Points on a hilly landscape, in no order, each with its height.
A climber steps from a point to the highest of its 2 nearest points, and stops where none of them is higher. Distance is the straight distance between rows; heights are no part of it.
Tif h=66.8: [  5  11  30 -65  -2  25 -14  -2  27 -36  12  15   6 -19 -17   8  -1  29
  21  28 -42 -21  16  30  25 -10 -49]
Pinaz h=79.3: [ 29   1  23 -50   1   9 -11 -10  15  -4  18  30 -21  -1 -19  14  -9  -3
  41  22 -32  -7  -7 -10  27 -12 -17]
bim h=83.8: [  6  -1  14  18  -3  -7  24  11 -17  32  14 -18 -37   1  16 -20 -17 -11
  16 -19  34  16  -7 -37  -2  -9  -4]
dafib h=75.2: [  3  16  10 -32  -6  17 -17   4  20 -36   5  13  33 -10 -28   7   8  10
  -7  17 -13 -19  18  20   0   9 -21]
bediv h=20.3: [ 13  -5 -10 -35   4   1 -12  -8  21 -36 -22  -9  36  -3 -13 -17  18  -7
 -42  15 -49 -33  15  32  11  26  21]
Lef h=71.2: [-23 -25 -10  29  -3 -16  27  -5 -28  41   0 -17 -18   8  44  13   4  17
  11 -13   3  28 -15   9   6 -10  32]
laku h=32.3: [-17 -30  -7 -32 -15  -1   5 -16  -1 -14  -2  -5  -7  -8  20   2  -9  34
  21  15 -59   3  -3  33  36  -6  -7]
disu h=79.0: [ 14  -6   0  25   1  -5  12  -4  -3  28  13  20 -25  10   1  14  -4 -10
   5  -8  21  14 -26 -41  -7   2  29]
Pep h=34.4: [-17 -17 -14 -21 -13  10   5 -17   5 -21  -8  -7  16 -10  17   1   8  37
  10  17 -52  -6   0  43  25   4  -9]
timo h=36.6: [-30 -33 -23 -15 -10  -3   6 -17   0 -22 -10 -29  24 -13  35   0   9  37
   1  13 -55   0   2  55  16   6   0]
zuzin h=62.1: [-20  26   8 -28  -4  28 -30   6  23 -49   4  16  45 -27 -14  25   4  39
 -19  20 -15 -17  16  44  -9   4 -48]
pori h=23.8: [ 19 -19  -2 -54  -2 -13   1 -18  17 -12 -16 -10  -7   5  -3 -19   7 -20
 -23  12 -59 -29   1  17  27  15  37]
Nuki h=85.2: [ 18 -16  22 -38   0   5   1 -18   8  18  32  47 -40   3  -3  34 -16  12
  51  14 -31  11 -21 -32  32 -23  -4]
bufuf h=73.1: [  1   8 -19  51  20  -6   9  23 -17  24 -18  -5  16  -4  11 -29  11 -19
 -32 -24  58   5   5 -14 -34  11  -3]
ragod h=65.0: [ -2  24  33 -30  -2  29 -26  10  17 -32  25   7   6 -22 -20  15  -9  23
  26   8   7 -10  14  -3   6 -17 -65]
lura h=57.7: [-15   4  17 -18 -20  -3   3   6 -23 -11   4 -47 -10  -4   7 -22 -22  11
  33  -4  -2  10  26  27  21 -16 -33]
gafe h=79.8: [-35  -1 -20  41   2   8  12   3 -19  10 -19 -22  41 -10  41   6  15  31
  -1 -11  27  14   8  53 -16   0 -22]
sok h=69.6: [ 20  22  12  -6   1 -13 -19  15  10  -4  -5 -13 -19   4 -34 -35 -10 -41
 -12 -10  37 -11   9 -33  -3   3   0]
Dopu h=57.3: [  2  30   7   6  17   8 -31  30  17 -26   0   5  12  -5 -40 -24   0 -22
 -30  -5  51 -11  19 -27 -25   4 -26]
dapa h=75.3: [-14  -1   1 -40  -9  10  -9  -6  14 -42  -9 -17  28 -19  -3  -7   8  25
 -15  20 -41 -25  21  54  13   8 -20]
vikob h=59.6: [-14   8 -12   6   1  20  -9  -2  11 -21  -6  13  43 -14   1  22  16  19
  -5  10   0  -3   8  25 -10  11 -11]
Kovo h=14.4: [-16 -10 -33  11  -4   5  -7 -10   3 -17 -25 -17  52  -3  10   0  25   1
 -36   1 -24 -11  13  44 -13  27  25]
dafud h=73.0: [-15 -23 -10  38  -9 -10  20 -10 -16  44   2   3 -13   4  40  28   6  19
   9  -7  10  33 -24  -7  -1  -4  35]
kuges h=76.2: [-37  12 -10  31   3  32  -1   3  -2 -11   1   4  44 -21  29  32   5  50
   7   4  21  17  10  41 -24  -2 -47]
fanu h=87.6: [ 13 -11  26 -27  -3  11  -2  -9   1  14  37  35 -42  -1  -1  26 -28  19
  64   5 -28  15 -15 -33  34 -23 -19]
dile h=80.3: [ 10   0 -12  55  23 -13  30  11 -18  49   0   1 -20   3  15 -12   8 -20
 -15 -25  53  11 -10 -35 -34   9   2]
nefo h=63.3: [ 23  29  14 -19   0 -12 -27  19  16 -21 -11 -13  -9   5 -42 -39  -6 -50
 -22  -8  29 -23  21 -24  -7   1  -2]
Gazi h=71.9: [ 12   4  34 -65   2  19  -9  -9  23 -29  14  23 -11 -12 -21   2  -8  21
  42  22 -44 -12  12  13  34 -17 -46]
mef h=68.0: [ 14 -27  -6 -34 -10 -30  20 -22   7  12  -5  -6 -35   6  -1  -1   9 -27
 -23   0 -52  -9  -8  -3  22  -7  66]
gisi h=87.8: [ -3  -1  10  20  -3   1   7   9 -10  20   6  -8 -16   1  11 -11  -8  -5
  14 -10  25  12  -4 -16  -5  -3  -7]
sibo h=77.2: [  7  12 -15  55  20 -12  21  21 -13  41  -7   3  -1  -2  14 -18   8 -18
 -26 -25  59   7  -1 -29 -39  12   6]
Vosa h=64.4: [-36 -32 -12   7 -14 -37  27  -4 -42  29  -4 -46 -24  13  46  -3  -9  20
  19 -11 -26  31   1  38  20 -12  18]
Koriz h=69.1: [-16  13 -25  21   4   1 -13  12  -4  -9 -26 -14  45   6  -2 -12  20 -11
 -42  -5  17  -6  17  30 -21  18  14]
tiz h=10.9: [-21 -15 -24  36   2  11   4 -17  -1  16   3  36  18   4  18  49   8  28
   7  10  -6  21 -26  -8 -12   8  25]
kidak h=78.8: [ 24  -5   0 -27  -1 -17   2 -15  14  -3  -9  19  -8  13 -24   1   5 -30
 -22   5 -33 -16 -16 -15   7   7  43]
Bil h=9.6: [ 10   6 -16  30  25  20  -6 -13  11  -5  11  58  10   9 -17  44   3  12
   2   8  14   5 -32 -46 -16   7  12]
kat h=76.1: [-36   1 -11  26  -9   7   7   3 -15   0 -14 -33  35 -10  32   5  13  25
   3  -6  16  12  17  56  -5  -5 -22]
zedu h=74.8: [ 13   0   8  32  18  26   3   5  -5  20  35  26 -24 -10   5  13  -1  10
  25  -8  41  10 -22 -57 -21  10 -37]
Rul h=27.7: [ 11 -16   5 -47   1  14  -2 -21  21 -15  -3  27  -2  -3   1  10   7  20
  17  27 -60 -12 -10  21  35   4   5]
mikev h=63.2: [-15   5 -15  24   0  -7  -5  12 -11   3 -28 -37  34   2  16 -25  10 -14
 -33 -12  20  -6  22  40 -12  12  12]
mopup h=13.4: [-22 -15 -33  23  -4   1  -2 -18  -1  -4 -20  -6  45  -1  18  13  24   9
 -28   4 -24   1  -4  33 -12  27  32]
nava h=74.3: [ 28  17  14   0  -2  -8  -8  12   2   9   5  -9 -35   4 -23 -30 -13 -36
   5 -12  37  -9  -1 -49  -9  -1  -5]
zab h=15.9: [-15  -7 -21 -10  -6   2 -11  -8   7 -28 -28 -26  47  -9   9  -7  23   8
 -39  14 -32 -21  19  50   3  23  14]
tobez h=86.2: [  9   5   4  13  -5 -15  11   1  -8  24 -11 -16 -21  11  -2 -13  -6 -30
 -16 -14  27   6  -5 -19  -7  -1  24]
Fiv h=84.0: [-27 -14 -15  47   1  -1  27   7 -28  39  -4 -13   3  -4  53   8  -5  30
  24 -13  28  29  -3  22  -1  -9 -10]
tinu h=66.9: [ 19  17  -9   5  -2 -24  -7  -1  10 -11 -20   4   3  17 -40 -16   5 -46
 -39  -3   1 -21   0 -14 -12   8  39]
mimod h=43.7: [ -6 -20   9 -13 -22 -28  25   5 -35  25  -5 -57 -37  12  18 -32 -18 -25
  10 -13 -10  14   9  15  19 -16  22]
tuza h=66.2: [ -8  32  -3  17  19   7 -34  26  11 -24 -11   6  35  -4 -30 -20  11 -16
 -46  -2  47  -7  24 -16 -34  11 -22]
Kalu h=83.3: [-38  -2 -29  53   8  12  15   9 -18  17 -10  -9  41 -13  55  20  18  38
   8  -9  33  20   2  37 -18  -3 -22]
nifol h=61.8: [-14   4  14 -12 -18   6  -3   8 -10  -5  -5 -39   7 -10   4 -20 -10   5
  15  -1   3   4  21  29  10 -14 -28]
Zuf h=70.1: [-15  19  32 -23  -9  24 -17   7   6 -27  28  -2  -2 -21  -6  13 -21  29
  42  10   2   1  17  15   9 -22 -65]
lub h=10.5: [ -4 -11 -19  40   8  18   2 -14   8  15  13  52  11   3  12  51  11  28
  12  10   3  24 -36 -30 -13   9  20]
Pas h=82.7: [ 18 -11  12 -29  -5   3   0 -13  10  13  20  33 -25   7  -5  27  -7   7
  34  11 -35   6 -20 -19  31 -11  11]
nuti h=63.7: [  5  22  30 -53   0  29 -20   3  28 -43  14  19  21 -22 -24  17  -2  27
   9  20 -33 -18  17  28   9  -4 -52]
guga h=57.5: [ -8  16 -10  14   6  21 -20   4  10 -24  -9  17  48  -6 -15  19  16  10
 -21   9   8  -4   7   6 -23  12  -3]
dez h=63.5: [-20   5 -10  -6  -9  26  -9  -4  12 -28  -3   0  40 -20   5  22  14  40
   3  19 -21  -6  12  37  -2   9 -26]
Sanu h=80.0: [ -8 -10  -1  25  -7 -17  21   7 -22  38  -8 -27 -11  10  28 -12  -3 -11
   2 -19  22  17  -7   2  -6  -5  25]
div h=75.5: [ 23   2  30 -65   5  21  -7 -13  18 -18  21  33 -18  -6 -24  10 -14  10
  52  27 -38  -9   2  -2  37 -16 -35]
nok h=69.3: [  6   4   6   0   0  21  -6  -9   8  -3  10  29   3  -5  -3  27  -1  19
  23   9   2   5 -10 -17   5   2 -13]
med h=87.1: [-38  -7 -22  56  10   5  32  10 -24  36  -5 -18  19  -9  59  11   5  39
  19 -15  37  20   2  30 -12  -6 -27]
nodov h=53.3: [  5   1  23 -41 -31 -22  -1  12 -21  -4  -4 -52 -24   6  -6 -45 -25 -30
  17  -5 -25  -9  24  13  30 -14  -6]
neba h=82.0: [ 23  -3  -1 -23  -4  -6   1 -11  15  -1   0  20  -7   7 -18   5   4 -16
  -1   4 -32 -10 -10 -12  14   5  30]
Bipu h=58.4: [-25 -16   1 -41 -21  -4   5  -7 -12 -33  -1 -33   0 -10  14 -22  -8  32
  26   8 -48  -6  19  56  32  -7 -33]
muv h=65.5: [-35 -34 -18  24 -15 -32  21  -4 -38  30 -10 -40  -6  16  58  -2   2  11
   4 -17 -26  23   3  46  13  -7  31]
Dudil h=73.4: [ -4 -10  12  12   0  22   5  -8  -2  11  31  21 -22  -8  17  23 -19  30
  51   8  10  17 -17 -28   3 -12 -34]
lus h=71.5: [ -5  -4  10   8 -10 -32  18  18 -30  27 -19 -58 -14  11  18 -46 -10 -34
 -10 -27  29   5  22  13   5  -6  13]
dag h=56.1: [ 21  23  15 -26 -12 -14 -23  14  13 -24 -18 -24   1  10 -52 -39   0 -50
 -26  -3  11 -28  27  -1   4   3  -1]
gomal h=35.8: [ 25  27  10 -15  15   6 -34   5  26 -36  -4  22   6   6 -55  -4   5 -24
 -18   6  13 -26   8 -28  -9   5  -7]
fazul h=66.7: [-12   5   5  -7 -15   7  -9   2   0 -16  -9 -29  22  -8   5 -10   5   7
  -4   2  -4  -5  20  30   1   2 -13]
mugi h=60.1: [  5  34  45 -40   7  32 -40  15  32 -42  29  21   6 -19 -34  11 -13  11
  14  16   9 -18  23  -5   4 -10 -69]
Leked h=82.4: [ 18  13  -4  23   0 -18   4   0   2  18 -12  -5 -15  12 -17 -17  -6 -36
 -23 -17  33  -2  -1 -27 -16   5  32]
keki h=82.1: [ 17  10 -13  42  24   9   4   2   5  14  15  42 -22   0 -12   7  -3 -16
  -7  -9  42   5 -24 -67 -38  11   2]
kote h=11.4: [-15 -19 -33  42   5  -2  10 -17  -3  30   0  30  14   7  22  47  18  18
 -12   3  -4  23 -29  -9 -14  11  52]
nir h=52.1: [  3  -1 -16  -2  -6  -3  -7 -10   5 -10 -13   8  30   4  -7   3  16  -8
 -21   3 -18 -10  -3  14  -6  16  31]
bamen h=50.5: [ 10  30  -2  -4  16 -13 -35  22  22 -35 -24   6  11  14 -62 -30   8 -45
 -44  -1  24 -27  15 -18 -20   1   9]
tigo h=81.0: [  6  -6  10  19  -1 -23  36  20 -28  57   8 -28 -45   4  26 -27 -10 -12
  13 -26  40  23  -5 -31  -9 -16   2]
gokeg h=10.1: [ -3  -5 -19  41  15  22   3 -10   7   7  17  55   8   2   3  40   2  19
  11   8  21  22 -31 -45 -23  10   5]
Gazuf h=65.1: [ 21 -23   8 -47 -14 -30  15 -13   2  11  -2 -15 -39  10  -5 -12  -3 -31
 -13   3 -49  -7  -2  -3  29  -8  50]
ludag h=78.9: [ 19  15  -4  44  25  14  -3  15   0   8  19  35 -21  -5 -12   2   3  -8
  -1  -5  49   4 -16 -61 -33  13 -22]
vev h=9.1: [ 24  12  -3  20  27  17  -8 -17  18 -11  19  66   3  11 -27  40   4  -2
   7  10  10  -3 -31 -50 -11   4   4]
vop h=5.2: [ 24  16  37 -46  -3  11 -25   7  22 -25  12  12 -11  -6 -37  -1  -8 -15
  18  11  -1 -20  16 -15  17 -10 -31]
sov h=68.9: [-26 -30 -14  25 -11 -31  26  -6 -32  45  -1 -29 -16  14  47   7   9   3
   1 -18  -9  25  -5  22   4 -10  41]
nafi h=82.9: [  2  -6  -2  24  -4 -17  20   2 -17  38 -13 -20 -16  12  13 -14  -6 -21
 -20 -17  24  11  -5 -12 -12   2  34]
fali h=7.0: [ 25  19  17 -14   3  11 -17  -2  20 -11  14  26  -9   3 -33   9  -6 -21
  10   3  16 -12  -6 -35   3   0  -7]
fis h=75.1: [  1   0  17  17  -9 -30  30  25 -31  43  -7 -57 -36  11  23 -42 -18 -30
   2 -29  38   6  15  -3   2 -11   1]
Seg h=12.5: [-23 -27 -41  32  -6  -9   8 -16  -1   7 -14   0  35   8  30  18  24   9
 -28   4 -25   0 -18  26 -17  23  51]
pizu h=7.8: [ 37  10  14 -13  15  12 -15  -8  20 -10  18  48 -11  12 -38  16  -5 -14
  15   9   6  -9 -16 -45   6  -2   1]
mufi h=59.7: [ 13  24  -5  10   9 -17 -25   8   8 -21 -20  -3  16   8 -45 -20   4 -39
 -40  -4  17 -21  10 -15 -17   9  19]
ribe h=41.1: [ -6 -15   7 -10 -25 -18  15   4 -23  17  -2 -39 -26   6  11 -17 -16  -8
  21 -11 -12  13   7  12  21 -16   6]
kiku h=72.6: [-18 -27   5  13  -9 -35  36   5 -41  47   2 -43 -41  18  39 -18 -12  -6
  15 -24   4  32   3   8  12 -25  27]
Bereg h=68.8: [-23   1  -3 -24 -10  22  -9  -3  12 -40  -7  -7  39 -20   8   6  11  36
 -11  14 -36 -14  22  60   5   7 -28]
nuz h=47.4: [-10 -23 -18   1 -10 -11   6 -11  -5   2 -18 -23  17   4  13  -3   8  -4
 -15  -1 -26  -4  -4  30   4  14  30]
Fenek h=74.5: [-17 -18 -20  51   6  -1  25  -3 -14  44  10  17 -11   4  39  33   4  28
  11  -5  19  34 -26 -14 -13  -1  24]
roko h=63.1: [-18  -8   2 -49 -21   3   1  -6  -2 -38  -2 -39  12 -16   6 -22  -6  27
   5   9 -43 -15  25  63  26  -8 -32]
Geruz h=26.5: [ 14 -17   0 -49   3  -1   0 -14  12  -9  -4  16 -11   5  -2   4   5   0
  -1  22 -52 -16  -9  13  33   5  20]
duden h=74.9: [ 21  -8 -13 -15   4 -27   9 -21  16  -4 -10  15  -7  20 -27  -1  11 -34
 -35   4 -33 -18 -11 -13  -3   7  62]
dedip h=30.6: [ -6 -26  -7 -25  -9   0   5 -15   7  -2   3  13  -9   0  18  14  -3  29
  23  12 -56   5 -14  20  28   1  10]
lisod h=53.0: [-26 -27 -13 -44 -15  -8  11 -14  -8 -25  -2 -25 -12 -11  27 -12 -13  42
  25  14 -63  -3   8  55  38  -9 -21]
gozev h=77.9: [ 28  12   0   3  13 -10   3 -12  13  -3   2  35 -15  20 -39  11  -5 -30
 -11   0   3 -12 -23 -43 -13  -1  39]
fer h=80.7: [ 13  -5   0  33   5  -6  20   0  -5  37  11   9 -30   5   3   2  -5 -15
  -2 -13  38  16 -21 -49 -22  -2  19]
Vif h=57.8: [ 15  -7  18 -50 -23 -26   1   1 -11  -5 -10 -46 -25   8  -9 -40 -11 -37
  -1  -1 -36 -17  19  11  32  -9  18]
lonag h=71.0: [ 21 -22  -8 -24 -12 -31  11 -20   6   6  -8  -6 -16  16  -9  -4   9 -34
 -38   1 -39 -17  -9  -3  11   8  71]
dumat h=39.4: [-32 -34 -24 -10 -15 -17   8 -14 -19 -16  -5 -30   3  -5  44  -2   3  47
  18   6 -55  12   6  60  27   1   1]
reni h=45.3: [-16 -27 -10   1 -19 -15   6  -7 -14   5  -6 -30   7  -2  27 -11   8   5
  -1   1 -35   5   2  35  12   4  19]
gibi h=79.4: [ 17   8   7  17   8  12  -2   2   7   8  13  23 -14   2  -5  15  -5  -4
  10   0  28   6 -13 -46 -11   4  -8]
Rebav h=76.3: [ -7 -23  -5  47   9   1  32   3 -21  47  12   6 -22  -3  41  19   2  16
  14 -14  35  32 -23 -28 -15  -6   3]
bemuz h=85.8: [ 22   2  10 -30   5   5  -6 -14  24  -6   4  39   1   7 -21  18   5  -6
  11  15 -27 -12  -9 -11  14   2  12]
mak h=82.2: [ 31   5  22 -53   1  10 -11 -17  22 -10   7  40  -6  -1 -24  16   1   0
  23  18 -31 -11  -9  -8  28  -2 -10]
Rar h=76.7: [ 11  -4   7  26   6  17   7  -1  -2  18  30  30 -27  -3   5  21 -16   5
  30   1  31  15 -22 -49 -13  -3 -17]
sig h=83.4: [ 13   9   7  11  -2  10  -5   7  -3   8  10   0  -4   0  -7  -5 -10  -7
  10  -6  34   4   0 -25  -7   3 -16]
zaki h=6.1: [ 30  18  24 -33  -3  11 -16   0  18 -17  11  14 -12  -1 -32  -1  -9 -18
  18   4   6 -16   5 -24  10  -5 -16]
Vosil h=54.5: [  2 -11 -23   0   1   3  -2 -14  12  -9  -8  22  24   3   0  22  15  14
 -12  14 -30  -4 -18   9  -3  17  32]
Los h=76.4: [-15  20 -27  42  17  -1 -15  15  -9  -4 -29  -6  47  -1  -8 -19  21 -18
 -49 -15  38  -4  13  16 -36  12  15]
Nomav h=72.1: [-34  22  -3  15  -3  30 -21   9   7 -23   3  11  46 -25  16  32   5  48
  -3  10  13   6  10  33 -26   1 -50]
Bor h=81.1: [  7  10 -17  50  19  -6  10  -3  -2  18  -6  23  -6  10  -6   1   7 -17
 -22 -13  37   6 -18 -42 -33   9  23]
pefuz h=84.4: [ 12  -4  28 -16   0  24  -7  -6   3   4  44  29 -41  -4  -2  26 -29  15
  63   6  -2   9 -16 -39  27 -26 -40]
pegev h=67.6: [-11  -5  -3  22  -9 -26  17  18 -28  29 -23 -58   4   9  28 -36  -2 -17
 -19 -21  28   3  12  33  -1  -3   7]
Bedit h=62.2: [ 16 -19  10 -52 -18 -32  11 -11  -3   4  -8 -28 -28   5  -5 -26  -9 -29
  -8  -3 -48 -17   3   7  37  -5  38]
Gaz h=63.6: [-15  -3  -4  19  -8 -13  11   9 -20  12 -23 -50  18   3  23 -23   9 -16
 -13 -13  12   1  18  42   0   3   7]
Mono h=27.8: [ 30  18   4 -28  16  -1 -22  -3  26 -37 -13  28  21   7 -54  -4  16 -18
 -27  14 -19 -25   4  -5   1  12   9]
Debel h=42.5: [ 16  33  11 -15  17   2 -42  24  27 -37  -8   7  15   8 -65 -25   4 -35
 -32   0  26 -27  20 -21 -11  -1  -5]
satu h=71.6: [-24   0  -9  10  -9   3  -3   1 -10  -3 -14 -33  27  -6  24  -6   8  17
  -3   2   4  -3  19  44  -3   0 -14]
Fov h=80.5: [ 13   2  23   9  -1   3   9  12 -13  22  17 -10 -46  -1   3 -15 -20  -6
  32  -9  31  13  -3 -39   1 -10 -30]
Keri h=78.0: [  3  -2   5  23   1 -22  34  18 -25  49  -4 -38 -36  10  21 -32 -11 -26
  -3 -29  34  11   7 -11 -10 -10   3]
ziz h=38.8: [  9  -5  16 -28 -20 -12   2   2 -11  11   2 -26 -21   7  -5 -15 -15 -16
  22  -4  -8   6   4  -1  23 -15   4]
Pez h=80.4: [ 10   3  30 -24  -8  23  -7   0  -2  -6  31  13 -30 -11  -5  15 -25  19
  66   8  -9   9   0 -18  27 -21 -48]
Sisa h=53.5: [-20  -2  20 -16 -19 -17  17   6 -31  -4  10 -49 -29   4  16 -34 -30   9
  46 -13   8  20  26  27  20 -24 -44]
san h=22.3: [ 19 -11  -6 -48   2 -11 -10 -14  21 -26 -22  -8  14   4  -8 -24   7 -21
 -32  15 -52 -35   4  27  22  20  28]
Gul h=56.6: [ -7  -3 -22   7   0  16  -7 -11  11 -20  -7  26  39  -7  -1  24  16  21
  -8   9 -19  -8  -7  11  -6  15  11]
gib h=71.4: [  4  -7  13  -3  -4  18   2  -8   4   9  22  26 -14  -5   4  26 -10  13
  42   7   2  14 -13 -23  14 -12 -15]
guk h=77.3: [ 24   8  23   4  -3   0  -1  10  -3  15  15 -11 -47   6 -10 -20 -21 -24
  16 -12  33   1  -3 -45  -1  -4 -10]
rodi h=18.0: [ -2   1 -13 -27  -3  10 -17  -1  17 -46 -23 -20  45 -11  -5 -16  19   0
 -45  13 -32 -33  25  46   3  24   4]
Repi h=62.0: [  3  21  -8  20  14  21 -22   3   8 -23  -2  41  35   1 -23  21  13   5
 -15   8  14   1  -9 -18 -23  11  -1]
Pel h=49.6: [  0 -17 -25  -2  -8  -9   2 -16  11  -8 -19 -13  24   8   4  -5  14  -6
 -34   6 -33 -11  -4  23   0  23  41]
Zan h=49.7: [  5  -3  21 -35 -27 -27   9  14 -28   6  -4 -61 -40  12  -4 -49 -28 -37
  19 -15 -11   3  20   6  29 -19   2]
pibu h=66.3: [ 11  15  -1   6  13  20  -9  -2  15 -18   7  40  13  -1 -23  27  -1   7
   3   7   6   0  -9 -24  -3  11  -5]
vut h=31.9: [ 26  25   8 -11  24   0 -33   6  28 -39  -6  37  15  11 -60  10  10 -20
 -14  13  -2 -25  -5 -24  -6   3   4]
zut h=42.6: [-35 -29 -15   0 -15 -18  12  -9 -20   6  -6 -37   2   0  41  -8   2  21
  13  -2 -37  12  -2  50  21  -3   2]
kemul h=77.6: [ 14   9 -10  27   4 -33   4   0  -6  11 -23  -9 -10  19 -25 -20   1 -51
 -46 -15  25  -5  -5 -22 -26   4  51]
Tek h=69.0: [-21 -23  -3  10 -14 -33  32  -1 -42  34   6 -39 -35  16  42  -9 -12   7
  27 -17  -9  33  -1  19  19 -21  22]
gufir h=68.7: [ -2   8 -14  33   6  -2   1   8  -8  20 -21 -15  13  -3   9 -20   9 -13
 -25 -15  38   3   4  -5 -21   8   8]
zame h=81.9: [ 21   7  -7  21  19  -8   6  -9   8   9   1  40 -14  15 -31  25  -1 -19
 -11  -2  17  -1 -28 -50 -24   5  28]
ridu h=84.1: [ -5   5   2 -31  -6  11 -14  -3  18 -32  -8  -5  28  -8 -15  -4  11   9
  -8  18 -29 -21  17  34  11  10 -12]
Fesap h=75.0: [  0 -12   8  24   1  18   8  -2  -8  29  30  27 -29  -4  23  31 -12  19
  42  -1  17  22 -27 -41  -1 -10 -12]
retez h=79.6: [-35   3 -18  44  14  27   7   5 -10   4   1   4  41 -18  42  28  10  47
  10  -1  30  18   5  29 -26   1 -42]
Kam h=8.4: [ 31  16   8   5  22  14 -11 -13  22 -15  20  62 -15   7 -38  28  -1 -15
  11   7  13 -10 -28 -52  -8  -1   3]
Zom h=68.6: [ -2  27  18 -41   0  26 -24   9  30 -43   5  17  35 -16 -27  13   6  22
  -7  24 -23 -21  17  30   2   5 -39]
bir h=85.1: [ 19  12 -12  42  26   4   3  -6   2   8   0  41  -8  12 -24  12   0 -15
 -15  -3  30  -2 -30 -59 -34   7  19]
nelo h=75.6: [-15  31 -15  31  15  11 -29  26   9 -28 -18   5  50  -2 -26 -12  17  -4
 -50  -3  40  -3  19   7 -40   7 -11]
dedan h=25.1: [ 16 -27  -4 -59   0  -5   2 -21  20  -9 -13   5 -11   5   3 -10   5  -3
 -18  16 -65 -20 -13  19  38   4  34]
Besi h=75.4: [ -6   7  27 -23 -11  24  -4  -2   4 -17  38  10 -13 -21  -1  19 -29  35
  55  10  -1   7   4  -6  21 -29 -63]
Saguk h=76.0: [-14 -17   3  23  -6 -29  34  11 -36  48  -4 -47 -27  13  34 -20 -10  -9
  -2 -24  15  24   4  15   3 -14  22]
liga h=29.2: [ -6 -31 -10 -41   0   4  -4 -26  18 -13  -3  23  -8  -2  23  19   4  35
   9  22 -70  -6 -16  30  40   1  13]
Dobag h=67.1: [-27  29  -1  -3  -1  36 -22   4  18 -37   6  20  52 -21   2  39   7  43
  -9  19  -4  -6  14  36 -20   4 -46]
zula h=85.3: [-24  23 -29  42  22   5 -24  20  -7 -16 -20   9  59  -8  -9 -10  23  -1
 -54  -8  40   2  18  19 -44   9  -7]
Sak h=46.5: [  6  -6  21 -16 -21 -27  17  17 -28  22  -4 -58 -40  14   6 -42 -19 -37
   8 -23   5   8  16   3  16 -21  14]
saza h=78.1: [ -7 -14   1  40   8  -5  32  11 -20  51  11  -9 -26   1  39   3  -6  10
  20 -15  37  27 -13 -22 -13 -10 -11]
rem h=68.5: [-10   7   8 -58 -15   8 -14   0   8 -44  -8 -28  17 -19  -1 -15  -4  25
  -2  13 -44 -25  21  60  21  -5 -32]
fudu h=50.4: [  4  29  14  -5   6  15 -31  24  20 -26   5   4   6  -8 -36 -10  -2  -9
 -12   2  32  -6  20 -24 -13   2 -36]
dopiz h=76.6: [  1  13 -27  57  26  -3   1   5 -11  16 -16  21  19   9  -4  -8  13 -12
 -39 -13  46   6 -10 -32 -45  14  19]
gep h=11.8: [-18 -25 -35  33   2  -9  12 -20  -2  28  -7  15  20   4  25  28  19   6
 -21  -1 -18  18 -24   7 -20  13  58]
zav h=56.0: [ 13  33  39 -33  12  29 -40  18  29 -36  29  17  -7 -12 -39   4 -11   1
  13  10  20 -21  23 -26   2 -10 -64]
nak h=72.5: [ 14  11  -6   4  -2 -33  -7   0   6   0 -24 -17  -7  17 -30 -26   3 -59
 -44 -13   9 -13  -3 -12 -17   9  52]
nup h=51.4: [  8  32  27 -17   9  24 -29  18  25 -30  19  11  -1 -10 -35   1 -11   0
   3  10  33 -15  18 -23  -6  -5 -46]
rafi h=80.8: [-19 -13  -4  47   7 -11  38  14 -34  47   8 -21 -17  -2  52   3  -8  23
  23 -23  36  26  -2  -2  -2 -11 -20]
vize h=79.1: [ 14  -3  -5  28   8  -2  10 -11   5  19   9  38 -22   9  -7  31   1  -3
  -3  -5  16  15 -33 -49 -20   0  36]
Lazen h=83.0: [  8  -5  -2  43  15 -12  34  10 -15  50  12   9 -27   2  22  -7  -2 -11
   1 -18  44  20 -15 -45 -30   2   2]
Pigo h=75.7: [ 16   8   5  35  24  23  -5  14  -1   9  28  26 -29 -10  -3  -1   2  -3
  13 -10  51   3 -10 -59 -27  14 -46]

For each start below, name the point where the climber stops.
dafud => med
mugi => fanu
bamen => tobez
lura => med
Gazuf => bemuz
gep => vikob
guga => Rar
ribe => bemuz
Sisa => med
pizu => vikob
Vosa => tobez
Pep => vikob

Call two points neighbours if one is among the 2 nearest of the other. Go from one point of each pair to the other, from neighbour to neighbour, staying as high as possible. Name the lowest point that can't be avoided.
bim and Lazen => zedu
bemuz and dapa => nuti
Lazen and zula => mikev
Lazen and bir => disu
fanu and bemuz => Pinaz
med and tobez => Vosa
